Each row is a point on a landscape with many peaks, with its height.
A climber steps from a point to whichever of its 2 nearest points has the largest rise for the distance, and stops where none of them is higher. Distance is the straight distance between rows; heights are no part of it.
Memuz h=7.07: [ 11  -1 -69   9 -34   9 -12   8  29   1 -13   8  21   0 -24  45 -13 -13
 -18 -31 -34 -10   6  -9]
Soku h=3.15: [ 17   8  36   3  -8 -25  11  -5 -19  -9   7   6  33   9 -20   6  12   6
  18   6 -21  27  -5 -19]
veni h=5.68: [  6   0  26 -41  -8  12 -17  -2 -12 -18  16  24  -2  -7  16  -9  -8 -42
 -52   6  -7  21  -9  24]
Zilo h=6.22: [-40  -1  49  17  20   8  12 -19  17 -30  11  -8   1 -39  -7  -6  12  26
  35   6  22  15 -10   9]
bog h=3.72: [-29   9   5  25  15  31   6  13 -13 -22 -14 -50 -14  -4  28   9  -7 -39
  -3   3  29 -19 -15   9]
derim h=4.08: [ -9   9  25  12   2   3 -11  16  11  25   4 -18  17 -19  30 -17  -9 -42
   8 -11 -18   6  19  36]
gedud h=6.12: [-31   1  15  -5 -22 -27 -14   4  44  18 -11  36 -20 -12  -9  19  -8  -8
  14  -6  -4 -13   1  -8]
zovu h=2.66: [  7  -7  13   3 -13 -19  22 -20  20  -5 -10   3   7  -9 -14  -1   5  -5
  27 -14   5 -19   0  11]
kodes h=4.93: [-16  17  -7  14  10 -15 -69  10   9   4 -31  20  23  18  10  38 -14 -10
  -5   4  18 -24  -8 -39]
nemup h=3.89: [  3   2 -18  -5  -9  16 -16  -6 -29  -7  16  43  -9   9 -15   7  -6  25
 -34  -5   2  16  46  -8]
gom h=6.68: [-19   3  15  21   5  -9  17   2  -7  21  -2 -30  21  32  30   3  16  32
  34   6 -37  15  -1   2]
gugan h=5.05: [ 25  18  27 -25   0  -1 -14  -6  32 -14  11   2  28 -23   7  -7  20 -19
 -25 -15 -52 -36  -3   0]
lezuk h=3.13: [ 28  -8   7 -12  -3  12   5  26 -30   8  41  -6  -4  22   4 -10  -8  12
 -27  26 -31  45   4  17]
Rikot h=3.03: [-25  36   7  -3   4  -8  23 -17 -12   2 -31 -56 -13  27  32 -11 -33   3
 -20 -28  -2 -11   8  21]
Fum h=2.91: [ 10  -9   9  -2  -8 -21  14   6  -6 -13  13 -13  41   6  -1   8  22 -15
  10 -13 -20  -5  -8  13]
gufu h=2.90: [ 20 -17 -12   0  -2  -6  27  15 -21  23  52  -1  18  18  -1 -18  -1 -14
   0   5 -49  23  22   9]
vem h=6.71: [-28   3  40  30  20 -12  42 -22  11  -4   1 -41 -14 -17  20   5   6  12
  38  -5  25  14 -20   9]
kovi h=4.69: [ 47   6  -4 -22 -10  11 -17  -4  26   6   7   1  30 -31   6 -44  23 -27
 -17  -7 -32 -20  -7  35]
Korom h=5.38: [ 26  15  34 -45   6  -8 -17 -14  14  -6  12   5  12 -14   6 -10   5 -16
 -39 -11 -37  13  -2  17]
sof h=4.38: [ 17   4  15 -14   9   2  -8 -30 -16  20   3   2  17   3 -13   1 -11   0
 -41  -7 -16  19  36  -2]
pemam h=2.25: [-34 -28  -9  26 -32  25  43   7   5  -1  -6   3  -3  -2  -4   7 -27 -20
  20 -10 -11  11  -4  10]
Posut h=4.64: [ 14   6   7 -10  12  -6   4 -15  -9  39   4 -21  -1   5  -4 -22   4 -26
 -35  -8 -46  19  34  28]
suve h=3.44: [ -2  -4 -19  -1  13  25  -7   4 -35  -1  56 -15 -47   4  33 -30  -8  -8
 -20  30  18  46 -14  -6]
Kom h=2.47: [ 15 -39 -16  -5 -19  15  16  27  15 -26  30  -2  28 -20  12  18  -2 -36
  -3  -3 -30  -3 -27  12]
ropan h=5.26: [  3  22 -25  16  -7 -11 -47 -22  10  -5 -29  18  21  19  -7  43  10   1
   1 -20  16   2  -8 -37]
dogo h=4.42: [  7   8  -4   6   5 -21 -22  14 -15  -8 -36  17 -23 -13  10 -34 -32   4
  16  47  35 -55  -7 -17]
Lura h=3.36: [ 23  -7 -19  -5  13  -5 -24   1  19  17  19  16   0   0 -59 -13  61  13
 -12 -39 -29 -40  24  -3]
kofig h=7.25: [-15   8 -13  -4 -21 -13 -14  -9   7 -29 -22  55 -23  13 -27  58 -22  -7
 -25   0 -15  14  -8 -31]
zibi h=3.59: [ -5  12 -26  12   2  29  -4   1 -28  15  40 -23 -29  15  34 -20  12 -34
  -1   7  26  16 -12   0]
Tuva h=5.67: [  0  23  -4 -20   8  23  -6  -1 -13 -11   1 -18 -13  15  31 -31 -34  18
 -25  41 -10  10 -13 -16]
Kavi h=6.26: [-35  22 -14   8 -20   9  -8   1  34  19  -3  24  11 -10  -3  -3  -8  -6
   2 -31  33  -2  33   1]
vorur h=4.88: [ 19  -5  -4   2 -17  21  56  17   2 -12 -44 -36 -20  10  49  27 -17  12
  15  23  13 -27 -18  29]
raz h=6.44: [ -2 -33 -25  14   5 -14  -5  -6  -1  15 -15  41  28  27  -9  38   5  49
 -29 -19 -28 -17  29 -32]
vef h=2.73: [  5 -16  -2  10  -6   9  28   5 -27  11   5   3  11  13 -10 -31  21 -14
  13  14 -32  -2  30  18]
Zot h=1.76: [  9  20  35 -19  -3  16   4 -33  17   4 -30  -7   4 -13 -33 -32  25  28
  47  12  16  27   8  20]
nugef h=1.84: [ 18 -11 -33   9 -18  -9  12  23  22  32 -11 -19  31  -7  27 -10  17 -53
  34  -3 -17 -15 -19  23]
pup h=4.70: [ -4  19  27  -1  -2 -11 -20  10 -13 -24 -27  22   1 -25  10 -31 -22  30
  10  34  32  -8   1  -7]
teb h=3.82: [  3 -16  28  -1  27 -10  13 -22   5  -5  37   5   9 -26 -56 -21  47 -21
  15 -16 -16   8  10   6]
Muzu h=3.26: [-21 -20  -1  13  -8   2  18  34   6  38 -30  19   1 -17  -9 -14 -40 -14
  32  19  10   5  -1  40]
keb h=2.03: [-13   3   6  20 -38  -7  67  -2 -10 -17  -5 -20   1  11   5   9 -21  -9
  17  -5 -21   4   7  24]
Tef h=3.87: [ 27 -30  -2  -8   1  -2 -18 -14 -14   0  24  23  -5 -17 -21  19 -17  22
 -10   9   9  58   7 -26]
vupos h=4.11: [  9 -15  19 -13  30  11 -15 -32   6  11  13  28   6 -29 -44  -2  40 -10
  -4  -9  19  13   8  14]
fop h=5.70: [ -1  -5  -4   2  17   7   4  23 -36   5  21 -16 -30  20  48   0   3 -36
 -44  19 -15  -4 -15 -11]
Lovus h=6.45: [-13 -19  -9  -3   9  21  24   7 -16  10   1 -28   1  12  27  14 -10 -13
 -27   9 -19  55 -27  24]
sozo h=4.05: [-30  15  14  10  21   5  14 -23  20  15 -26 -21 -30 -22   6  -3 -32  10
   8   8  36 -13   3   9]
Gituf h=4.15: [ 23 -30   3 -26  20   5 -35  25  -5  17  18  29   5  22 -71 -19  45  37
  -2 -30  -7   2  31  -7]
murit h=4.92: [ 35  17 -40  20  27   5   2  -8 -44  -2  16 -35  -4  19  39 -20   2  12
  -8  31  -1   5 -14 -21]
povab h=6.19: [ -3  10  -6  11  13  12  -6  -9 -10   1   8 -31  25  26  26  -4 -10  39
   9  25 -31  28 -16 -27]
Zedup h=5.09: [ -4  -5  58  17  18 -21  16  34 -10 -19  10  -2 -15 -13  34 -13  12   3
  15   1  40 -43 -18  12]
dozal h=7.79: [  4  13 -10  -5 -14 -24   7 -21  11  -5 -14  35 -10  12 -22  50  -8  34
 -23 -20 -14  26  10 -26]
sunu h=4.32: [-25  -3 -23  34 -16  28  41  14 -25  -4 -16 -41 -28  11  27  16  25   6
  33  17  -1  -1 -23   1]
fefa h=4.47: [-19   5 -18  -4  22  17  -2 -11  -5 -22   8 -13 -44  -4  -7   7 -20   4
   2  36  15 -30 -27 -36]
Zago h=3.58: [-46 -18   4   2  17  -6  -3   6  15  22   0   5 -53 -18  -3   6 -33 -10
  32  35  16 -30 -14 -12]
mog h=3.65: [ 46 -28  13   5   4 -11   3 -22   1 -14  39  11  18  -8 -24  22  14  26
   7  12  18  36 -13 -29]
Kobuz h=5.28: [ 18 -25 -38   6  12   2 -21  13  34  26  11  29  -5  -6 -24  17  58  47
   2 -36 -30  13  15   5]
tovez h=6.03: [-16  20 -20 -34 -12  27  16  10  10  14   0 -26   7  30  23   0 -23  -3
 -31 -28 -22 -14  18  21]
keti h=0.41: [ 41  20  21 -28   7 -17  10 -22   5  -9 -12  -7  15  24 -49 -11  49  17
  16 -29 -19  -5   9 -13]
Banu h=3.30: [  5   5   7  -6  -1  12  18  -8 -38  -4  38 -17 -28   3  11 -29  -9  -7
 -23  27 -14  73  -4   6]
Gata h=4.00: [ -8  -3 -38  10  -4   2 -27   0   3  17 -27  -8  -8  -6  20 -42 -14   5
  57  57  24   1 -17   0]
vigi h=6.43: [ 26  -5  -4   4  45  13 -19 -20 -21   1  11  19  -8 -10 -20   7  21  44
 -30 -18  25   7  39 -16]
faba h=5.69: [ -1  16 -25   1 -20  -1 -22 -15   5   1  -3  16  22   2 -11  11   5  -7
  13 -25  47  -9   3 -13]
Nif h=7.26: [-30   3  17  37  22  -9  32 -17   4  20  15 -37  -1  11  18   1  15   4
  24 -15 -19  -4 -11   0]
Musi h=6.33: [ 26  -5  -1   0  30 -18 -32 -17  -4  49  11   9   1  21 -15   6  23  37
  -1 -28  -2   2  26 -26]
zikor h=3.19: [ 19   6  10  -9   8   2   1  -7   5 -16  13  16 -12 -35 -37  29  13   0
 -68 -41 -30  18  27  18]
saf h=2.99: [ 12  -4  -3   1  -6  -3  18 -10   2  19   4  20  -1 -18 -52 -24  35  10
   8 -32 -21 -28  48  14]
Puv h=0.77: [ 17   2  -5 -22 -16 -14   8 -28  35   5  -4   4  24  40 -14   2  13  42
  29 -24   4   5  -7 -11]
kebir h=7.60: [  0   0 -13 -10 -15  15   5   1 -12 -34   8   8   2  25   1  24 -39   1
 -20 -18  -5  -4   2 -21]
vivu h=5.07: [-34   6  29   3  -1  11  10  29  -4 -14  12  -5 -52 -17  51  -9   2   6
  15  27   0  -4 -12  -6]
zoti h=6.77: [-14 -19   7 -16   0  16  20   8 -22 -12  31 -20  -8  15  10  20 -35 -10
 -48 -23 -11  43  -5   5]
tomuk h=2.29: [ 12   4  31   9   1 -10   2 -12   6  14 -38   5  15 -10 -62 -34  44   7
  25 -20  37 -22  39  29]
Nuza h=4.12: [  3 -13   0 -16 -17 -12  -2  14   2  -4 -33  37 -20 -13  -8  -7 -18  28
  19  24  24 -50   5  -5]
Nev h=1.98: [ 15 -11   7 -10   5   1   0  20  -7  -1  64  -5  -9   0  26   4  12 -25
  -3   7   6  39 -23 -15]
bevup h=0.56: [  4 -10 -21 -14 -26  26  12 -30  17 -20  -9  -1  21  28  -1  10  -4  23
  31 -14  14 -13 -25 -11]
dativ h=5.63: [ -8  30  27 -15   8  24  36   7   7  -7 -24 -56 -29  21  42   6   2  38
  15  -4   8 -20 -10  27]
Kul h=2.87: [-15  21  -8  -5   1  17  23   2   0  15 -36 -66 -31  15  26  14 -30 -31
 -23 -17  12 -21 -23  15]
Mared h=2.12: [ 24 -10  -2  24 -20 -22  18 -12 -11 -22   9 -20  25  22 -16 -18  31  -4
  21  10  33 -13 -36 -10]
Sasus h=4.36: [  2   8  10 -16  -5  19 -17  14  42  12  14  -7  19 -31  21 -32  17 -42
   2 -21  -1  -3  -5  42]
rif h=2.13: [ 48 -34   3  -9  15  11   2  20   4   0  65  -9  19   5  26 -10  28 -25
   4  -7  -8  26 -15  15]
Bab h=1.51: [  1  40  45 -23   2  -8  -2 -14  21  10 -21   9   7   0   7 -10  -1  17
  33  -9  13  29   2  24]
bar h=2.07: [  6  13  37 -14  -5 -36  24  17  17  13  -4   6 -26 -26 -19  -7 -11  16
  15  -9   0 -51  36  24]
dod h=4.02: [ 10  -9   1 -16  -5   8   2 -13   5 -41  23  15  32 -13   3  -6  -5   3
  -5  -3  29  24 -11  -5]
dufuz h=5.16: [  9  28  -1  -2   8  23 -20   1 -13  10 -20 -24  -9   1  62 -16  37 -13
   4  36   6  27 -20  -2]
Fes h=6.91: [-35  12   5  -7  -9  -6  -6   2  37  28   7 -18  14   4   5  15  -9 -14
  -1 -44  -2 -11  18 -10]
Pema h=1.48: [ 22  22  36 -21  14 -19 -11   3 -20  -6  43   6 -11  30 -14 -20  14   7
  -3  -9 -22 -15  26 -13]
Buvo h=6.39: [-45 -10   3  -9  -4  -8   6  34  46  10  12 -18  -3  -1   7  16 -24 -24
 -24 -28 -34 -14   2  -1]
tup h=4.78: [ 31 -35 -11 -16  33   7  -6  -4  30  18  35  16 -14 -20 -40  17  29  40
   0 -28 -15  31  25 -10]
nef h=2.01: [  1  10  33  -6   7   1 -13 -34   6   7 -15  13  28  -8 -40 -38  44  -1
  38 -18  28  22  36  12]
famaz h=3.60: [-11  24 -22   2 -12   2 -19 -13 -21  -2 -16  23   5  30  -7  10   2  38
 -26 -24  14 -19  33 -10]
tolup h=6.51: [  1  -9 -63  17 -31  -6 -20   8  38  26   3  -1  23  -3 -30  20 -12 -34
  16 -19 -26 -30  -7 -13]
giz h=4.41: [ 19 -27  17 -32  23  10 -37  -7  13  -5  27  28  -2 -27 -22  12  35  23
 -10 -24  16  24  12  -8]
vovum h=2.70: [-10 -11 -24   0  -8  31  29  14   4  15 -36 -30 -20  12   8  16 -19 -29
 -15  16  -4 -13 -17  38]
ripa h=3.16: [  7   5 -32   8 -33 -24  15   5  12  17 -38   0  -9   8 -11  -9 -26 -47
  42  17  22 -26 -12  18]
Mamen h=6.04: [ 21 -23   5   9  43  -4   6 -10 -33 -18  10   6  21   9 -12   9  -1  53
 -26  -9   8 -12  16  -8]
vafif h=3.79: [-17 -12 -19  -8  -9   3  -5 -17  14 -12 -28  24 -19   7  -6   0 -12  51
   7  -7  29 -43   3 -16]
kas h=5.57: [ -8  15   0  13 -10  -7 -24  23   3  14   4   5  19 -31  -6  13 -29 -69
 -40   0 -41 -16 -11  -2]
zimob h=2.36: [ -3 -20   1  11 -15 -17  28   8  30  25  -9  22 -17 -28 -14   0  -3   2
  18 -17   4 -51  12  18]
kura h=4.48: [-19 -20  -7  22  -4   4 -13  40 -20 -50  -5  -7  23  15  21  -2  -1 -11
  28  10  26  -9 -34   4]
lirus h=5.90: [-13  20 -18   6   4   4 -15   8 -29 -23  -8 -26  11  18  20   3 -40  13
 -24  29 -11  27 -14 -32]
dibos h=0.57: [ 35   7   3 -31   3  -1  14 -44   4 -20   9 -20  26  31 -27   1  12  26
   6 -26 -12  13   9  -6]
Serus h=5.27: [ -1   1  -3  21  -7 -24   6   9   9  17  24  14   5 -39  -8  -7 -13 -51
 -38 -15 -34 -13  22  17]
Vuv h=1.63: [  8 -25  -2  12 -18  -5   2  18  -3  17  -2   7  25 -13   8 -33  23 -49
  21  12  -2  -4  -7  30]
pepu h=2.30: [  2 -31  -9  -3  16  17   1  22  16   8  49 -23  22 -29  27  -2  20 -37
 -19 -17 -31  14 -21  15]
let h=2.02: [ 22   6 -18   2   5 -15   4 -14  19  20 -35 -29  27   8  16  15 -11 -58
  24   0 -17 -21 -19  12]
Zaso h=1.65: [  7  40  54 -18  23 -26   8  -9  -6  -1  14   4 -37  -2 -14 -17  -5  -9
  -7  -4  -8 -27  35   0]
gul h=2.86: [  2 -15 -31  23 -26 -31   2 -11 -11  18 -22  -1  13  28 -16 -16 -16  -4
  34  13  29 -28  -3  -7]
mokob h=3.21: [-30  24  19   3  -8   4  29  -3 -17  -5 -36 -47  10  31  22  16 -14   3
 -20  -3   0  29 -14  21]
mavod h=4.60: [ -6  12 -13  27 -20  23  29  22 -15 -16 -52 -31 -12   0  34  17   0 -12
  31  25   8 -14 -20  19]
Riviz h=5.17: [ 34 -11 -27   8  18   3  24   9 -45   7  12 -43   4  39  31   1   7   5
 -22  18 -28   5   9  -1]
fanir h=4.23: [ -5  19 -26  12   9  -2 -13 -11  -8  -8 -29  -7 -18 -23  11 -38  -4  -1
  21  63   5  18 -12 -29]
Bora h=6.18: [-21 -21 -17 -21  25  20   7   2   0  12   6 -27 -16   5  32   4  -4 -49
 -56  -1 -20  24 -26  25]
Rutuf h=5.80: [ 22 -19 -25  -9  16  -8 -15   7  13  27   0  47  -3  10 -11  39  29  54
 -12 -15 -23  11  10 -18]
lemus h=3.57: [ 24 -11  19 -11  44  14   2 -22   2  -3  16   0 -19 -27 -63  -4  31  -2
   1 -19 -35   2  20 -20]
zesi h=5.44: [ 12  -2 -31 -29 -23 -19 -17  11  23  20  37   2  15  40   0 -13   3  -1
  23 -16   3   8   1 -28]
gez h=2.34: [  2 -17 -21  18 -32 -17  16  -9 -19 -20   5   7  18   2 -14   6  -5  -5
  38   9  13   5 -37 -23]
Romit h=1.46: [-11 -19  -3  -1 -11   0 -18  -4  -1   6   2  29  14 -25  12 -16 -13 -52
  -1  14  -2  15  12   8]
Pused h=1.71: [  9   2   8   8  19  -3  -3   1  16 -13 -26   5 -23 -35   4  -3 -36  -3
  36  40  45 -33 -51   2]
romav h=4.94: [ 29   4 -15   5   3  -9 -10 -16   2  40   4 -12  15 -45 -24 -24   4 -37
 -29  -9 -32  -8  34  24]
Fubev h=3.43: [  2  -7   3   8 -20 -24  -8  33   2  14 -19  -6  -8  15  -1 -19 -15 -15
  41  39  28 -40 -25  23]
rared h=1.33: [-12  -6 -15 -18  -3   6  -3 -35  -7  15  -7  21 -14 -10   6  -3 -24 -28
  -4  27   9   1  -3  -8]
Buvi h=6.96: [ 43  12  -2 -10  32 -19 -18 -32  -9  17  20  11  -9  14 -42  13  45  32
 -34 -32   7  27  38 -23]
zib h=4.68: [  1  -5 -13  16  13   9   4   2 -31   4   2 -18  -6  14  50 -24  14   9
  12  27  24 -12 -24 -18]
sogi h=5.97: [  6  -7 -47 -18 -23  -1 -10  -3  16  11  12  -1  18  26 -17   8 -14 -30
  32  -4  -7 -15 -21 -26]
dis h=3.77: [  2  16  26   7  13   2  -2 -28   9 -11  28  -2  20  -1  -6  -8   9   0
   1 -22  20  37   2   8]
bom h=4.43: [  5  10 -19  11  24  -2   6  -5 -13 -30  -9 -14 -19 -19  33 -36  17  20
   6  41  -2 -13 -22 -10]
fodi h=5.54: [ 20  -4 -24 -33 -10  22   3   5  23  16  18   0  16  34  13   4 -12  19
 -23 -35 -30 -37  21  -6]
munov h=5.95: [-14  -8  21 -29  18   7 -10 -14   2  21  13  -1 -16 -22  17 -16  -9 -44
 -54   6 -13  37 -21  23]
nedop h=2.56: [ 21  -9 -42  19 -50 -50  16 -20 -11   2   6   6  26  34 -27   1   4 -19
  32  14   8 -19 -33 -24]
ludab h=3.88: [-43   3 -13  26  -2  31   1  23 -22 -40  -5 -41 -57 -14  13  17  -3 -32
  29  30  26 -15 -20  15]
Nalat h=3.55: [-12   6  20  38   0   0  14   7 -13 -31 -13 -41   2  -5  36  29   0 -50
  -4   1  11  21 -33   8]
rido h=5.96: [-11 -25 -17 -27  20  12 -21  12  -2  21  25 -20 -18  16  32   7 -20 -33
 -44  -2   2  -4  -5  -2]
nes h=0.40: [ -6 -11  -5   5  -7  18  13  -5  14 -39  -2 -15  15   2  29 -11   0  34
  22  10   8   2 -36 -12]
vusif h=5.73: [-10  13  22  22  37 -33   0 -27   9  52  -2   6  -5   3 -31  12  32  23
   8 -27  -2  -4  31 -23]
Rumaf h=4.89: [  8  19  -2  16   5  14 -25   9 -31   1  12 -27  23  20  42   5  16 -30
  -5  23   8  42 -22   0]
Foso h=5.93: [-10  13  -4   2 -37 -17  -1  33  20   4  -4  -3  22  -1   6   9 -29 -34
 -20 -17 -46 -27   5   0]
depag h=2.21: [ 21  11 -26   0 -25 -12  -2 -34  13  -3 -48 -14  22  17  -3  34 -25 -28
  23  -3   5 -36  -9  -2]
Nopov h=4.45: [-10  17   0  33 -12 -28 -10  65 -12 -14 -14 -11 -41 -20  23 -40   8   3
  20  61  37 -17 -21  -9]
vatim h=7.13: [  1   9 -17   0  -1  -1   4   6   7   6 -22  34  13  26 -21  53   0  58
 -37 -29 -36  21  39  -9]
kek h=4.65: [  3  21  25  18  24 -13 -38   6 -17  -2  28 -13  42   9  27   4  -7  -8
 -16   0   5  43  -2 -16]
sos h=4.53: [ 40 -23   1 -23   3 -10 -32  22 -14  17  40  37   2  12 -27 -15  27  25
 -12  -5  -8  12  37 -10]
lom h=4.21: [  1 -25 -14   5 -22 -13  -3   6   6  17  29  36   5  -6 -30  18   7   0
   0 -14   2  41   8 -21]
kan h=3.56: [-49 -23   3  11  -5  18   8  21  10  -2 -23  27  -6 -30 -18   6 -40 -12
  39   5  10 -17  13  12]
Gos h=3.80: [-57  -5  15  20  19  -9  13 -17  21  29 -19  -5 -50 -27   2  16 -38 -17
  -1   8  24 -12  -3 -20]
leb h=3.40: [ 51 -23  30  10   9 -24  11  -1 -13 -11  40  -8  16  21 -13  18  20  23
  13   9 -26  41 -17 -11]
Fova h=4.25: [ -3   7   5  10  10   5 -32 -15   5 -30  -8  11  22 -21  -2   5   4  11
  18   4  45  35 -27 -12]
kevos h=3.42: [-15  -4 -18   1  -2   5  -6  -3  -4   3  -8  48 -23   9 -13  23  25  42
   0 -30  25 -29  30 -16]
zugor h=3.86: [-57 -38  12  31 -13   8   7  29  -7  -4 -11  10  -5  -8  -6 -26 -15  14
  27   4  22 -19  20  13]
dafe h=4.95: [-18  13   1 -13 -33 -20   2   8 -37 -19  26  35 -12   9  -6 -10 -14   3
   9  17  -2 -17   9 -22]
fuma h=2.98: [ 19  -1  10 -20  19  14 -12 -27   7  -5 -25  24   7  -8 -21  29  13  33
 -69 -19 -21  20  22  18]
bolem h=1.82: [ 11   0  -9  16  22 -16  -8  -9  16 -15 -44 -16 -11 -27  22 -18   2   9
  40  48  31  -4 -54  -3]
veban h=1.00: [ -5  12  -3 -21  -7   1  -2  -7  26  19   3   9  19  17 -18   4  31  24
  11 -33  -4  17  22   8]
kazuv h=6.72: [-21   6  -5 -18  -7 -15 -26  13  37   0 -28  68 -19  -5   4  42  -1   0
 -10  -9 -11   3  -5 -20]
Lepe h=2.97: [ -3  -7  -1   5 -12  -1  22   4 -25  34 -19  12   0   1  -7 -24 -30 -23
  14  23 -19   0  28  29]
Tal h=5.24: [ -3  -2  29  31  29 -37  -1 -13   0  32 -20   0   0 -14 -59   3  34   3
  24  -8 -28 -19  28  -2]
vumi h=6.53: [  0  24  -9 -11 -25  11  14   6  -4  10 -31  -9   3  32   7 -15 -36 -12
 -11 -13   0 -39  29  22]
Sisa h=2.64: [ 19   5   9   1   0 -23  -2  -8  21  34 -18  21 -15 -34 -71 -27  23  -9
  31 -26   9 -23  47  35]
fuza h=4.74: [ -6  -7  28   8   0  15  -3  28   1 -43  -6  -6  10 -13  31  -9  14 -10
  16  11  23 -27 -22  17]
sako h=3.71: [ 16 -15  10  -3  24  -3 -34  40  30  18  16   5  14  10 -67  -8  71  38
  -6 -46 -13 -31  19   2]
fese h=2.67: [ 11 -36   5  -2 -27   9  26  10  15 -42   5  17  48   3  -6  12  13 -24
  20   8 -10  -4 -21  17]
Rik h=3.39: [-28  14  12  20  -5  -5   8  -8   1   5 -36 -37   8   0  17  23 -26 -38
 -15  -1  -7  13 -31  21]
Dop h=4.66: [-38  22  14  -7  -2 -11 -43  18  -2  17 -22  27  -4   5   0  21 -33 -19
 -12   3   6  -9   5 -35]
Bori h=4.98: [ 23 -11   0 -30  -4  -4 -22  20   8 -12  44   8  23  46  11 -13   5  12
 -13 -21  -4   9  20 -15]
poki h=4.44: [-13  13  -4  19   4 -14 -13  39  -4 -36 -21   5 -11 -21   8 -43 -18  20
  37  59  40  -2 -20   6]
lita h=5.45: [  0  16   8 -11  25   6 -24   9 -27   7  14 -18 -19  15  52 -23   2  14
 -12  36 -10  34 -21 -18]
kubi h=7.08: [ -2   3   2   0   1  13   5  -2 -16  -2 -17   3  15  24  12  -8 -16   5
  -7  -2  -2  -8   4   3]
fufir h=6.07: [  7  33  13 -11   5  36  14 -21   1   2 -32 -38  -8   8  35 -22   6  10
   2   8   9   5 -16  38]
zuna h=3.37: [ 10   1  17   2  25   6  11  -9  -1  -9  11  -5 -13 -19 -75  20  26  12
 -32 -40 -35  20  34   5]
tavi h=4.20: [-49 -27  -9  15 -13  24 -17  32 -18 -18  -2   7  20   9  -2 -19   1  -9
  30  16  34 -10   1  18]
zuko h=1.83: [-17  30  66 -19  11 -28  11   9  12  17   4   2 -24 -19  10  -5 -22   2
 -22  -9   6 -30  25  23]
romab h=7.14: [ 10 -32   2 -15  -1  21   5  15  -6 -22  20   3  15   1  -2  27 -33  21
 -40 -21   4  23  -8  -9]
Pifal h=5.10: [ 22  17 -22 -48 -23  13 -13   0  10  18  41   2   4  30   5  -4 -14   4
 -28 -32 -10   7  35  -3]
Div h=5.81: [-46  -5  27  29  16   4  11   7   4 -49   9  16  -3 -28  16   0  -3  18
  13   9  21  -3 -18 -22]
Vut h=6.56: [ -9   6  28 -22   7  26  20   2  -9  -6 -15 -26  12   9  10 -13  11  20
  -3   8 -21  13  12  26]
miluk h=2.48: [-30 -25 -20  -4 -32  36  59   3   3   9   1 -15 -30  11   9  12  -6 -38
   6   3 -17 -14  -4  28]
koteb h=1.96: [ 12  -2 -12  17  -2 -24   4 -17  -5 -33 -10 -10   6   2  11 -28  29   6
  23  43  44 -18 -52  -5]
kidoz h=7.06: [-12  20 -11  -9 -19 -12   7 -17  44  15 -11  30 -11 -19 -20  34  19  19
 -15 -27 -33  17   0  -8]
Sadal h=4.13: [ 25  -3 -17 -18   0   9  -7 -11 -29  12   3  18 -11  -2 -10  22 -35  17
 -69   3   0  19  22  -7]
luved h=5.66: [ 19 -26 -10   7   3  -2  -9  -8 -49 -35   4  19  24  -8 -22 -14  -1  67
 -11  13   9 -10  31 -19]
ded h=4.46: [-18  23  10  23  12  -5 -41 -12 -10 -15 -17   4  47  -6  12   2 -21 -14
   0  13  24  43 -19 -30]
Muror h=3.73: [ 19  -6 -13  -5 -11  13  -7  26  14  15 -47 -12  10   2  17 -28 -16   3
  50  55  36 -17 -29  28]
toso h=7.66: [ 32   7 -59   4 -12  13 -21  -2  37   5  -3  24  -5 -24 -31  56  -3 -19
 -28 -30 -23  20 -27 -11]
funo h=4.59: [-13 -23  -1 -20 -19   3  -9  16 -12  -2  44  41   4   5 -16  -9  -8  21
   6  11 -14  16   7 -21]
dobob h=2.55: [ 27  14 -13 -24 -13   7 -18 -25  -4 -27 -37  23  15  -3   1  18 -17  16
 -35  -4  19 -18   5 -16]
rimuk h=5.46: [-36   9  46  22  25 -14 -10  12 -10 -15  -5  -2 -22 -28  31  -3 -23   7
   7  11  36 -19 -12  -7]
ruvo h=5.01: [ -7  25  46 -13   4 -17 -16  -1 -19 -17 -17  26  -4  -3 -11 -26  -2  52
  -5  12  -6 -10  14 -17]
subi h=5.33: [  1  -9  21  -6  -2  -9  -4 -15 -28 -47  11  34  -6  -9 -11 -17   1  39
 -19  21  -1 -10   9 -16]
zesof h=1.26: [-15  43  39  -1 -18   4  -4  -8  28  20 -18   8  20  -6 -30   7  13  25
  20 -33   5  28  38  25]
fot h=2.39: [ 20  -9 -23 -10 -21  -2 -24 -21 -11 -21 -38  21  21  11 -19  21 -14 -14
   4  22  13 -28 -14 -21]
lepib h=4.27: [-30   5  -7  10  29  -2   1  -7   8 -19 -11 -27 -57 -29  13  -6 -38  22
  14  11  34 -34  -9 -14]
nop h=5.43: [ 10 -12  -2  15  20  -6  -5   0 -41  11  25 -12  14  12  31   4   4 -28
 -31   4 -20   8  13   7]
lokul h=4.07: [-22  -9 -21  23 -20  24  24   8 -21 -42   4 -24 -26  -8  13  21   1 -19
  35  23   9   1 -38 -18]
Gere h=4.67: [ -9   3  -7  -6  -5  -6   3 -11 -31 -21  31  16 -38 -11  -5   0 -29   8
  -9  34   3   2  -8 -40]
Nusu h=4.75: [-23   9   6  27   0  -9  18  36 -22  -5   9 -18 -71 -26  33 -16   9  -1
  21  36  25 -29 -21  -7]
Gev h=2.76: [  9   9   5 -18   2  25  -9 -38  -6 -17 -36  35  18  -4 -16   7  -3  26
 -31 -18  19  13  38  14]
fori h=3.81: [-31   3  -3  20  -3  10  10   7   1  16  24 -22  -4   3  31  -8   7 -42
  -2  -5  14  12   4  21]
guve h=7.11: [ 10  13 -28   4 -10 -11 -13   1  55   4  19  26 -13 -19 -18  52  12   7
 -34 -44 -24  43 -22  -8]
vup h=5.23: [  2  17   9  11  -4  12  64 -12  14 -14 -21 -40 -18  13  36  21 -15   7
   9 -15   6 -34  -7  26]

For each start below, name the point where the climber stops.
dis => Nif
dod => Nif
Vuv => dozal

Call two points neighbours if one is among the 2 nearest of the other. Go from one point of each pair to the other, from neighbour to neighbour, staying as high as possible. Name the lowest point that can't be avoided.
kebir, toso => Bori
dozal, Nif => kevos
Fes, toso => Dop
Buvi, Nif => poki
toso, dozal => kidoz
